Each row is a point on a landscape with many valleys, with its height.
A ball rolls from a point to the lowest of its 4 nearest points, and stops where none of them is lower. Distance is the straight distance between rows; heights are no part of it.
Z554 h=254: [101 151 138 135 113 145 129 153 100  82 152 124 109 117 112 158 136 118
 105 114  99 128 123  96 148 124 174 159]
Z567 h=126: [116 119 120 123 117 130 125 132 115 105 137 123 123 118 122 154 135 151
 110 122  95 132 124 112 151 108 163 135]
Z200 h=458: [106 176 162 141 111 140 134 145 108  72 141 134 132 139 124 150 131  72
 104 107 129 116 143 101 122 154 167 155]
Z308 h=263: [150 100 112 131 146 116 128 113 154 170 114 125 129 141 143  82 115 139
 165 144 157 125 140 155 106 124  94 106]
Z668 h=147: [120 111 120 107 120 119 124 133 117 131 134 121 120 112 125 156 140 173
 111 133  96 142 117 116 153  94 143 122]
Z847 h=428: [136  89  85  94 126 106 108 136 135 166 128 123 129  92 126 145 140 220
 125 147  98 174  85 114 173  57 136 121]
Z135 h=195: [143 100 109 113 137  98 122 121 134 170 128 127 132 113 140 124 119 182
 132 160 118 149 116 136 145  96  99 108]
Z377 h=272: [122 145 125 131 127 140 133 132 122 111 132 125 118 135 129 134 137 118
 111 123 122 128 133 115 126 139 130 134]
Z967 h=276: [131 153 157 158 141 146 152 112 133 112 121 132 141 154 123 103 123  56
 149 119 168  89 162 160  83 186 104 125]
Z43 h=395: [117 105 102  95 123 115 110 139 128 143 127 120 117  97 122 156 143 206
 112 137  78 175  89 109 181  59 149 129]
Z563 h=186: [108 123 133 105 105 122 112 144 101 115 145 122 108 109 120 159 149 177
  97 116  82 156  99 101 173  87 169 147]
Z128 h=273: [138  81  79 101 137 100 110 129 143 187 134 120 133  88 136 135 132 239
 141 157 100 174  92 123 164  55 115 115]
Z576 h=325: [113 116 120 102 106 117 104 146 114 124 134 123 111 103 122 159 146 190
  96 124  75 168  85 105 185  69 167 143]
Z706 h=116: [114 139 126 129 120 139 130 138 122  93 136 123 117 129 128 141 137 116
 105 120 116 127 130 113 131 134 148 144]
Z511 h=701: [100 128 105 111 103 113 101 148 104 117 151 121 106  86 119 170 156 213
  83 130  58 180  91  96 212  46 177 139]
Z515 h=178: [108 166 162 156 121 160 143 128 114  94 128 136 138 149 118 126 134  46
 133 104 161  92 166 130  90 185 129 138]
Z441 h=417: [136  97 106 108 132 103 119 120 136 159 131 123 130 108 137 134 125 182
 126 159 113 147 116 135 148  93 108 109]
Z257 h=424: [111 107 121  98 115 119 111 138 124 126 132 117 112 106 124 159 144 187
 107 129  86 158  97 112 166  82 151 132]
Z376 h=102: [132 103 114 107 119 115 120 134 117 144 132 122 123 109 125 148 136 175
 112 140 104 143 113 118 151  94 133 117]
Z342 h=191: [161 117 145 143 155 125 144 112 164 147 106 120 137 150 133  83 106  86
 163 132 173 104 152 168  78 169  77 116]
Z836 h=140: [115 116 123 113 115 124 121 133 111 108 139 124 122 115 121 155 139 160
 108 119  94 135 118 111 157 102 166 132]
Z874 h=253: [155 108 120 135 148 122 134 118 161 163 112 127 133 140 142  79 109 123
 168 140 159 116 146 160 102 131  89 105]
Z531 h=117: [140 117 108 126 126 128 126 119 121 134 126 128 127 126 129 134 127 141
 117 135 119 138 119 122 136 124 128 126]
Z438 h=180: [163 113 135 142 151 125 139 119 167 154 108 123 135 143 138  84 101 100
 165 135 165 110 148 166  89 152  82 111]
Z323 h=176: [123 158 133 128 126 138 134 132 126 112 128 131 128 139 132 130 131 106
 116 114 135 118 140 117 118 147 128 131]
Z28 h=455: [132  87  92  96 125 112 108 134 136 163 128 122 126  94 128 145 137 206
 125 148 103 164  89 119 164  69 126 118]
Z139 h=150: [149  85  97 112 141  86 114 121 145 181 121 130 137 120 147 107 114 191
 140 162 128 147 107 146 140  91  90 109]
Z467 h=408: [130  99  92  93 126 109 110 140 127 160 127 122 125  94 124 150 145 216
 118 142  88 178  87 108 177  54 141 122]
Z989 h=252: [151  97 107 118 141  93 120 117 135 178 122 131 136 125 142 112 110 173
 141 153 127 147 113 141 135 101  98 110]
Z609 h=270: [128 168 156 158 146 154 151 117 132 101 115 140 142 157 123  98 115  27
 150 116 170  77 164 161  78 207 112 130]
Z69 h=56: [135 107 113 113 122 119 125 132 116 140 132 124 126 114 126 148 133 168
 112 138 103 141 120 119 148 100 135 117]
Z712 h=337: [157 138 145 156 173 138 158 108 161 148  98 131 146 175 133  80 107  39
 183 128 187  73 172 164  58 208  82 118]
Z192 h=134: [149  70  88 114 139  89 110 129 149 186 126 122 134 109 143 107 123 216
 140 170 125 156  94 141 147  74  87 111]
Z799 h=354: [158 135 151 150 157 128 153 108 148 129 109 130 146 163 127  83 115  61
 161 125 182  84 156 165  77 190  92 117]
Z973 h=127: [145  91 103 111 137  95 118 128 136 175 129 125 132 109 140 121 124 193
 132 164 119 151 109 136 147  88  95 108]
Z315 h=198: [ 99 132 139 107 104 123 114 140  99 105 150 120 106 105 119 166 152 172
  93 113  76 160 103  99 178  86 173 153]
Z897 h=255: [140  80  82 107 138 102 112 132 142 188 135 119 133  89 135 132 130 232
 144 160 105 172  93 124 160  58 109 114]
Z582 h=236: [120 161 151 146 119 151 137 130 125 113 126 136 136 147 122 137 125  77
 129 102 150 108 148 126  99 167 130 138]
Z837 h=344: [105 166 152 142 116 146 135 131 125  86 129 135 136 144 126 146 125  70
 120 100 138 112 148 116 107 167 151 151]
Z127 h=139: [159 127 151 150 142 131 145 116 149 139 114 125 135 153 127  92 113  81
 153 127 175 100 146 162  82 169  91 118]
Z219 h=209: [146 142 138 139 137 138 139 122 146 147 123 133 128 142 130 105 112 106
 149 125 153 110 143 146 102 148 104 112]
Z314 h=300: [112 160 158 154 120 157 141 128 119 105 127 133 135 148 119 132 131  63
 132 103 155 104 154 126  92 175 128 140]
Z232 h=280: [134 171 160 159 156 153 155 118 133 110 110 137 141 161 124  95 110  23
 158 119 173  76 166 161  72 212 106 130]
Z596 h=225: [146 142 148 148 136 141 141 121 148 140 123 131 130 144 127 108 111  94
 150 122 155 109 146 153  94 157 102 116]
Z476 h=197: [ 97 176 169 155 114 163 143 134 113  66 127 143 132 146 126 127 125  13
 130  98 161  76 176 124  91 197 144 142]
Z353 h=207: [106 129 129 108 104 121 107 146 103 115 144 123 107 102 120 165 147 182
  90 118  70 168  92 101 185  75 169 151]
Z764 h=194: [151  94 104 113 140  91 118 123 137 179 124 130 135 119 143 114 114 183
 137 160 126 147 111 141 140  95  96 109]
Z861 h=55: [135 119 110 124 133 131 124 108 133 138 127 127 124 131 134 120 126 134
 128 136 130 136 125 131 127 130 117 123]
Z344 h=94: [143  85  97 112 135  98 114 133 138 181 132 121 129 103 137 122 130 207
 135 166 118 158 100 132 149  78  92 112]
Z998 h=110: [113 141 129 135 112 141 128 148 109  86 142 125 114 126 120 147 137 118
 103 119 110 127 121 102 139 131 163 150]
Z786 h=702: [135  92 103 105 128 104 116 124 137 159 132 120 126 105 136 136 131 186
 125 159 112 149 111 135 150  90 110 111]
Z703 h=143: [ 95 173 170 153 110 163 138 136 107  65 130 141 131 146 126 130 132  20
 126  96 161  83 167 111  96 193 156 147]
Z247 h=413: [118 107  94  96 121 108 107 137 127 135 129 119 119  93 125 155 150 219
 106 139  74 181  87 109 192  47 158 129]
Z415 h=130: [119 118 118 121 123 128 129 130 117 115 135 122 125 116 125 152 134 154
 111 127  95 135 125 114 147 109 152 128]
Z580 h=311: [146  84 100 117 151  89 117 114 152 187 112 130 134 132 148 103 104 181
 154 158 134 145 117 156 127  99  89 109]
Z853 h=655: [110 166 146 137 122 143 136 132 128  95 129 134 133 143 129 144 126  84
 118 104 136 114 148 119 111 160 142 144]
Z421 h=121: [ 96 176 173 151 111 159 136 136 102  70 133 134 133 147 120 143 132  41
 117  99 145 111 149  97 108 176 167 161]
Z974 h=454: [111 121 104 106 108 109 103 150 105 124 143 123 110  92 120 161 155 213
  88 132  64 180  86  99 207  45 171 136]
Z953 h=307: [149 101 109 127 141 108 122 108 135 175 119 128 129 134 139 101 111 156
 150 149 140 145 118 143 123 117 102 115]
Z68 h=422: [135  92  85  90 128  99 111 136 126 163 127 124 125  91 127 148 148 233
 117 145  90 183  86 108 184  45 142 121]
Z117 h=159: [117 129 118 131 125 141 132 132 119 107 133 123 118 125 125 143 134 131
 109 126 105 134 128 113 137 125 145 138]
Z180 h=183: [149  73  85 115 137  94 109 132 145 191 130 121 133 100 139 117 127 224
 142 167 118 163  89 134 150  67  93 113]
Z659 h=412: [110 167 150 137 110 137 132 150 111  76 142 129 122 135 125 146 135  90
  99 112 126 118 137 104 127 147 164 152]
Z490 h=235: [160 110 127 138 152 124 136 121 167 159 111 126 134 141 140  81 104 109
 166 137 161 112 148 165  95 140  86 105]
Z306 h=279: [133 133 116 128 127 138 130 127 120 122 128 126 122 132 129 130 134 126
 113 128 124 133 127 116 129 133 127 132]
Z956 h=244: [147  75  77 107 139  95 110 131 141 196 133 122 135  91 138 127 129 241
 145 161 107 172  90 127 159  55 107 112]
Z581 h=189: [128 150 153 153 121 151 138 119 131 111 126 134 137 149 120 121 125  69
 139 111 164  99 149 147  90 178 119 132]
Z939 h=179: [107 128 137 111 109 123 119 141  96 106 148 123 113 112 117 159 148 165
 100 113  86 145 110 101 168  94 173 145]
Z416 h=188: [101 182 174 156 110 164 143 139 107  58 127 143 130 146 125 127 122   4
 127  94 162  76 174 113  92 199 156 145]
Z548 h=404: [103 178 160 139 110 138 134 150 106  68 148 126 124 134 122 153 135  80
 101 111 122 120 143  99 128 147 170 157]
Z293 h=301: [145 158 158 159 155 142 158 115 133 121 114 136 146 162 123  90 118  45
 156 122 175  81 163 160  77 197 100 122]
Z758 h=119: [134  83  94 107 133 106 111 130 143 176 134 118 127  97 134 133 131 209
 135 164 110 162  99 129 154  75 103 115]
Z480 h=50: [143 111 108 124 127 123 125 118 122 136 126 129 130 122 129 138 125 149
 119 138 115 140 119 126 139 116 128 122]
Z394 h=185: [155 131 135 141 139 132 138 125 150 153 119 133 130 143 132  97 109 106
 153 128 158 109 139 150 102 144 101 108]
Z864 h=440: [112 109 117  98 111 118 105 141 121 125 132 120 112 103 123 156 145 189
 103 126  81 164  88 109 174  76 160 137]
Z534 h=485: [155 142 152 154 161 135 155 111 145 129 105 135 148 169 127  80 112  45
 165 123 183  77 159 162  73 200  97 119]
Z401 h=622: [133  90 103 101 123 108 111 128 136 155 132 120 124 103 133 140 135 190
 122 156 110 149 104 129 152  87 118 112]
Z470 h=184: [145  71  87 114 148  85 110 124 157 187 121 124 136 114 148 101 120 216
 144 170 128 154 100 149 141  77  78 108]
Z285 h=149: [157 132 147 147 137 136 141 123 148 146 117 131 132 145 126  99 108  91
 153 127 163 106 145 156  91 158  96 115]
Z640 h=196: [ 99 133 141 109 106 124 117 140  95 102 152 123 108 107 120 163 150 166
  97 110  80 152 108 100 174  93 175 152]
Z524 h=231: [112 113 126 101 108 119 107 143 112 120 135 120 112 107 121 160 148 184
 100 122  84 159  91 108 174  82 163 140]
Z296 h=350: [151  95 106 121 143  97 118 112 139 177 117 131 132 133 142 105 107 166
 148 151 136 147 113 144 126 110  98 113]
Z910 h=237: [114 161 136 129 124 139 135 135 129  97 133 131 126 139 133 138 132 100
 111 112 129 118 143 117 120 149 137 138]
Z354 h=123: [134 142 124 127 133 137 130 116 144 133 128 132 123 139 135 111 122 115
 136 125 145 115 136 138 115 143 116 116]
Z882 h=561: [113 107 108  98 117 117 105 140 127 131 128 121 116  99 123 158 144 200
 106 131  76 172  87 108 181  64 157 134]
Z787 h=285: [150 107 113 129 140 116 123 109 137 170 120 128 126 138 137  96 117 147
 149 144 146 139 123 141 119 124 101 112]
Z466 h=309: [108 165 156 148 119 154 137 127 123  99 127 132 136 147 123 141 128  66
 130 102 146 109 154 122  97 172 136 143]
Z501 h=206: [137 145 148 147 132 146 139 118 146 132 123 131 130 144 125 115 114  91
 148 119 156 106 146 153  93 162 108 122]
Z575 h=284: [146  88 104 124 148 100 120 108 150 184 112 126 130 139 144  97 107 164
 163 152 143 143 124 156 117 111  92 110]
Z716 h=105: [133 145 126 127 126 136 128 123 136 124 128 136 126 139 133 119 127 112
 124 118 146 115 134 129 118 147 122 122]
Z615 h=146: [143 102 108 114 137 102 122 117 136 164 128 126 133 115 138 127 118 176
 132 157 116 147 118 137 143  99 103 110]
Z321 h=264: [134  95 108 103 120 109 114 131 128 150 131 123 126 106 128 145 136 182
 117 149 112 145 110 125 153  91 126 113]
Z718 h=175: [145 108 110 122 140 108 125 110 133 166 125 129 132 123 139 121 113 160
 137 151 120 149 120 136 134 112 105 114]
Z462 h=76: [118 128 119 132 118 140 128 138 115  97 136 125 116 124 123 148 133 128
 110 122 105 131 123 109 141 127 158 144]
Z322 h=162: [126 153 151 151 118 152 137 124 126 113 126 136 136 148 119 128 125  71
 133 107 160 102 147 137  92 174 124 135]
Z746 h=187: [161 113 140 141 154 125 142 117 166 153 107 121 135 146 135  83 102  93
 163 133 167 108 150 168  84 158  79 114]
Z26 h=274: [149  96 108 126 143 109 121 108 145 174 116 126 127 140 141  93 113 152
 157 146 149 138 124 148 116 120 100 110]
Z357 h=120: [ 93 165 163 153 115 162 138 128 114  76 129 137 133 149 122 133 134  37
 129 100 157  92 164 118  97 186 146 146]
Z512 h=303: [143 111 112 126 141 118 127 108 132 164 124 126 127 130 137 115 115 151
 140 146 128 146 121 134 127 119 105 118]
Z893 h=144: [116 124 123 128 114 133 125 140 107  98 141 126 120 118 119 153 136 143
 109 117  96 130 118 107 152 114 170 141]
Z297 h=347: [101 160 147 135 111 145 131 154 103  74 151 122 108 123 118 154 139 104
 102 117 111 124 129  97 138 134 168 158]
Z48 h=256: [128 150 154 155 131 150 145 113 132 109 125 132 139 151 122 112 127  63
 143 116 168  91 156 157  87 184 112 127]
Z912 h=153: [120 114 119 113 122 123 125 130 116 123 136 121 121 114 123 156 138 165
 110 129  95 140 123 115 153  99 146 123]
Z312 h=248: [113 110 123 101 114 119 116 135 118 120 135 118 116 109 122 157 145 176
 108 126  90 146 110 114 161  91 157 129]
Z546 h=131: [136 130 118 126 137 133 129 109 139 146 128 127 121 137 136 105 125 130
 139 134 140 126 133 135 120 135 108 115]
Z114 h=223: [160 119 148 141 162 121 148 109 162 150 106 117 141 158 133  81 108  81
 166 131 178  97 161 168  74 175  73 116]
Z374 h=213: [ 93 189 183 154 108 168 142 142  96  56 132 141 126 145 124 135 127   7
 122  96 158  81 169  99  99 195 165 147]
Z264 h=135: [114 151 132 130 121 138 131 137 125  91 134 127 120 134 131 139 138 106
 106 116 125 121 136 113 126 144 142 143]
Z15 h=151: [161 119 140 144 145 128 140 120 161 147 109 127 135 144 133  89 104  95
 161 132 166 106 143 163  88 157  89 113]
Z76 h=128: [129 158 140 137 123 144 135 130 130 118 128 138 134 145 128 132 123  92
 126 105 147 109 141 127 105 159 128 131]
Z884 h=407: [153 152 153 158 162 143 155 114 145 128 102 137 144 172 125  82 108  32
 168 122 186  73 160 160  66 211  99 123]
Z558 h=297: [145 151 159 156 150 140 156 114 131 121 117 133 143 158 122  93 121  56
 153 122 173  87 160 160  82 190  98 121]
Z406 h=122: [132 149 147 147 122 147 135 119 138 117 126 134 135 146 123 125 121  81
 138 109 158 104 144 145  94 169 121 128]
Z807 h=222: [157 111 121 135 144 123 133 119 159 160 114 130 132 141 140  82 109 119
 163 136 160 112 142 158 103 134  95 104]
Z726 h=302: [150  89 101 116 145  90 116 114 146 182 117 133 138 129 146 106 107 177
 147 157 133 145 113 148 131 101  93 109]
Z889 h=132: [138 124 112 129 128 132 127 118 124 130 127 128 123 132 132 128 130 132
 118 132 126 134 120 121 129 132 124 128]
Z737 h=142: [103 173 164 146 112 147 132 138 109  75 133 135 136 146 123 146 129  56
 116 100 139 112 144 102 111 170 164 159]
Z258 h=406: [123 104  98  95 126 113 112 141 127 152 127 122 121  96 124 152 144 210
 116 140  83 176  89 108 178  57 144 124]
Z53 h=221: [121 179 161 161 129 159 147 135 111  87 119 146 139 152 121 111 118  15
 136 105 167  76 171 142  82 206 122 137]
Z753 h=373: [103 168 154 137 111 140 132 154 103  69 150 124 117 128 119 153 140  95
  99 117 118 121 137  98 132 141 167 156]
Z926 h=267: [158 129 149 145 166 125 153 104 157 139 106 126 147 166 130  80 112  64
 167 127 183  86 164 167  72 188  84 115]
Z163 h=145: [112 140 131 135 113 141 129 151 103  89 145 126 115 122 116 151 135 124
 105 117 103 130 121 100 147 122 169 152]
Z140 h=409: [122 104  93  94 128 108 110 138 126 148 127 121 121  93 125 153 148 219
 111 142  77 182  90 107 185  48 149 125]
Z610 h=104: [133 147 140 140 126 143 133 120 145 125 125 136 131 143 128 121 117  92
 140 114 152 106 142 145 100 160 119 125]
Z790 h=158: [112 118 129 110 109 121 117 137 105 110 141 124 117 114 121 156 143 167
 103 117  91 139 110 106 162  98 171 136]
Z493 h=164: [ 90 182 181 151 110 168 140 139  96  63 136 136 129 147 123 138 136  24
 119  97 152  96 160  94 107 185 167 156]
Z183 h=125: [ 95 181 172 150 113 154 135 139 101  69 137 132 135 144 121 149 130  48
 113 101 135 114 149  96 115 168 171 163]
Z300 h=345: [124 133 118 131 128 140 134 130 119 114 130 123 118 129 129 138 135 127
 110 126 114 134 130 114 131 130 133 137]
Z975 h=220: [153  66  74 111 139  87 108 132 147 198 131 123 136  93 142 119 125 244
 147 162 112 169  87 133 153  55 102 111]
Z749 h=241: [135  89 101 106 132 104 116 127 140 170 133 120 127 101 135 131 131 198
 130 164 112 155 105 132 151  83  99 110]
Z209 h=112: [117 120 118 127 122 133 129 133 116 106 133 123 122 120 124 151 132 143
 112 124  98 133 125 114 145 116 156 137]
Z113 h=54: [147  82  97 111 138  90 113 131 142 182 128 124 134 110 140 114 126 203
 135 167 125 154 100 138 146  82  89 109]
Z259 h=306: [139 147 158 156 140 145 150 112 137 123 122 127 138 151 121 103 123  70
 149 121 166  96 156 160  83 179 100 124]
Z166 h=282: [101 133 122 110 102 122 101 146 108 109 148 123 107  93 119 171 146 188
  86 120  60 173  93  99 202  64 174 154]
Z437 h=316: [155 138 146 153 171 134 157 106 160 139 101 132 146 172 131  78 109  42
 177 125 186  74 167 164  64 204  89 117]
Z397 h=168: [ 98 172 165 156 121 164 145 130 114  81 128 138 136 147 124 125 131  30
 132 102 159  86 173 127  92 191 135 141]
Z971 h=199: [146  79  97 111 148  84 114 121 153 183 120 130 138 121 149 104 113 198
 145 165 130 149 107 152 137  87  84 108]
Z122 h=310: [150 120 122 132 139 125 130 116 143 161 121 131 127 141 137  89 120 130
 152 136 154 121 135 144 114 132 101 106]
Z791 h=281: [127 173 156 160 136 156 146 125 123  91 115 143 141 155 120 102 115  16
 142 109 173  73 166 154  80 211 120 136]
Z677 h=484: [115 111 107 100 112 114 104 144 122 126 130 125 115  98 122 158 147 200
  99 129  73 174  82 107 191  60 164 136]
Z210 h=257: [117 104 113  97 123 120 114 138 125 145 130 116 115 103 123 156 144 192
 112 137  90 161  99 111 163  77 139 124]
Z251 h=421: [100 132 116 111 103 118 100 148 109 111 151 124 107  89 120 173 149 195
  84 125  59 175  94  97 207  56 176 148]
Z11 h=84: [140 106 107 115 133 108 123 112 134 155 128 127 132 115 137 132 119 167
 128 152 113 145 121 136 142 104 111 113]
Z552 h=427: [132  85 100 100 123 109 110 131 137 160 132 119 124 100 130 141 135 196
 123 154 111 153  99 125 156  81 118 115]
Z593 h=101: [115 133 121 132 120 141 129 136 120  93 136 123 117 127 125 143 136 121
 108 123 111 130 127 112 135 131 151 145]
Z255 h=51: [140 103 106 113 126 112 120 119 128 146 128 127 132 115 132 139 124 163
 119 145 114 142 117 132 145 106 124 114]
Z661 h=170: [158 122 132 139 140 127 136 122 154 154 117 131 131 142 134  89 109 109
 157 132 160 111 140 153 101 143  99 107]
Z536 h=177: [111 129 130 121 112 132 125 142  99 101 146 128 118 116 116 155 140 150
 108 113  92 134 118 101 158 107 175 141]
Z146 h=19: [141 109 110 118 124 118 125 125 118 138 130 127 130 117 127 145 129 159
 116 138 109 139 120 122 143 108 133 119]
Z784 h=541: [108 164 146 135 115 136 131 139 124  81 132 133 132 142 129 144 129  84
 111 105 132 113 142 112 118 156 156 147]
Z859 h=277: [130  96 108  98 118 114 111 137 125 154 130 119 121 104 123 149 141 190
 115 143 104 154 100 117 157  82 128 115]
Z943 h=288: [ 98 144 135 124 112 137 126 144  95  89 154 127 114 111 113 161 139 140
 106 108  86 135 120  96 162 108 183 152]
Z159 h=95: [134 147 129 131 128 139 130 118 144 127 127 136 128 140 134 117 120 107
 135 118 147 111 137 138 112 150 120 119]
Z715 h=169: [111 119 133 107 106 120 116 140 103 110 141 124 114 113 120 156 146 171
  99 117  89 146 104 105 166  94 170 139]
Z920 h=73: [134 130 115 125 129 135 126 114 136 131 128 128 121 136 135 116 131 125
 125 129 139 126 127 129 125 139 119 122]
Z448 h=232: [122 155 154 155 120 155 140 125 123 107 126 136 138 149 118 122 130  60
 134 107 165  96 154 139  90 180 122 136]
Z253 h=234: [124 156 155 156 126 154 143 122 121 102 124 139 140 150 119 113 131  51
 137 110 170  87 158 147  88 187 119 132]
Z472 h=192: [114 167 159 158 124 159 147 129 112  95 126 141 139 149 118 117 132  39
 133 105 165  84 168 136  89 190 123 135]
Z34 h=190: [108 178 164 160 125 163 148 133 111  84 123 141 138 148 122 119 124  20
 134 102 162  79 177 133  89 197 128 138]
Z226 h=283: [150 145 158 155 151 135 155 113 138 127 115 133 143 159 123  89 120  60
 154 124 177  86 156 161  80 187  96 119]
Z120 h=118: [126 117 117 118 123 128 128 129 115 126 134 123 125 117 124 152 134 156
 113 131  98 139 126 116 146 107 142 124]
Z488 h=335: [140  79  76  96 139  94 111 126 142 191 134 121 133  87 139 135 134 247
 141 157  99 178  91 123 167  49 118 114]
Z980 h=160: [100 167 162 154 118 161 141 127 117  87 128 135 134 147 121 129 134  44
 131 102 156  95 166 123  93 184 136 143]
Z761 h=355: [135  82  77  95 136  99 109 126 144 178 131 121 132  87 135 139 136 238
 137 155 100 175  91 123 170  52 123 117]
Z866 h=103: [ 96 169 168 151 109 158 135 135 105  74 131 136 135 148 123 140 135  41
 119  98 149 105 150 104 104 180 162 158]
Z131 h=230: [101 165 157 148 116 152 135 129 124  86 128 135 136 147 125 142 127  63
 125  99 145 109 150 118 101 171 148 150]
Z755 h=36: [ 95 165 166 151 109 159 134 131 111  74 130 137 133 148 123 136 133  39
 124  98 155  97 156 110 100 185 155 153]
Z867 h=233: [141 113 108 122 137 117 124 107 133 153 125 126 129 125 137 125 115 154
 133 146 120 146 121 134 133 118 111 118]
Z574 h=336: [115 106 111  96 121 118 109 140 128 139 129 118 116 101 123 157 143 198
 110 135  81 169  92 109 173  69 148 130]
Z435 h=313: [131 123 114 127 126 133 132 127 114 126 130 123 126 122 125 144 132 143
 113 131 106 138 125 116 138 118 136 128]
Z174 h=113: [138 100 106 107 122 109 119 124 127 148 130 126 131 111 130 143 130 173
 118 148 111 141 115 128 148  97 125 112]
Z382 h=278: [131 161 158 158 147 150 154 113 132 106 119 137 144 154 123  98 122  43
 150 118 171  81 166 161  82 196 107 128]
Z440 h=141: [160 127 142 145 140 133 139 123 152 149 115 131 134 145 129  95 106  96
 157 129 165 106 140 158  92 153  95 113]
Z380 h=298: [143 163 158 158 158 147 157 118 136 120 108 138 144 166 122  88 111  31
 160 121 178  75 162 157  72 208 101 124]
Z46 h=430: [116 115  99 102 110 108 102 145 113 127 134 123 115  93 123 159 154 213
  94 136  71 180  82 103 201  46 171 133]
Z71 h=328: [143 116 114 128 142 124 128 108 134 161 124 127 124 133 137 105 120 141
 142 142 135 141 127 133 123 127 103 116]
Z583 h=250: [125 168 156 161 131 154 148 125 118  93 120 144 142 151 120 105 121  27
 138 109 171  77 165 150  85 201 119 132]
Z913 h=18: [137 146 136 137 132 140 135 117 148 135 126 133 128 140 132 114 115 102
 144 120 149 110 143 145 106 151 113 117]
Z363 h=172: [ 99 164 159 148 114 152 134 130 120  81 128 134 137 148 123 142 129  56
 123  98 146 108 151 113 103 176 153 154]
Z418 h=202: [119 105 120 100 120 119 118 135 120 138 132 117 117 108 124 156 142 182
 112 134  95 151 109 114 157  87 140 122]
Z800 h=399: [115 166 148 140 123 146 137 130 126 107 128 135 135 145 127 140 124  82
 123 102 141 114 147 121 105 162 134 137]
Z105 h=397: [114 115 112 101 107 115 103 146 115 123 134 125 114  99 124 159 147 196
  94 128  72 172  84 104 192  62 167 140]
Z599 h=208: [141 125 120 128 140 130 130 112 137 155 126 128 121 138 136 101 123 134
 144 137 144 129 133 134 119 132 104 111]
Z119 h=111: [134 155 135 131 124 142 133 128 134 121 129 137 129 143 131 125 124 102
 125 111 146 110 138 129 112 152 127 126]
Z806 h=124: [113 146 131 133 115 139 131 144 119  85 135 124 116 131 125 142 138 109
 103 119 121 122 129 109 132 140 156 150]
Z698 h=88: [156 134 157 153 144 132 149 113 143 132 115 127 139 156 123  92 117  73
 153 126 176  95 150 162  80 178  92 119]
Z854 h=217: [105 137 135 122 112 132 126 144  94  95 151 128 115 114 115 157 141 147
 106 110  89 136 118  97 162 107 179 148]

Call two points neighbours if one is among the 4 nearest of the other. Go from one point of each pair to the other, from neighbour to neighbour, staying as low as possible. Name the highest point that can't be avoided.
Z462 / Z146: Z415
Z755 / Z913: Z253
Z913 / Z698: Z219
Z146 / Z861: Z531
Z146 / Z113: Z135
Z861 / Z913: Z716

Where does a ball stop that starts at each point below?
Z967: Z913
Z884: Z755
Z293: Z755
Z128: Z113
Z437: Z698
Z68: Z146
Z467: Z146
Z791: Z755
Z582: Z913
Z488: Z113

Write out the way that a ball takes from each point below.
Z512: Z718 Z11 Z255 Z146
Z853: Z910 Z264 Z706 Z462
Z558: Z967 Z48 Z581 Z406 Z610 Z913
Z314: Z322 Z406 Z610 Z913
Z253: Z581 Z406 Z610 Z913
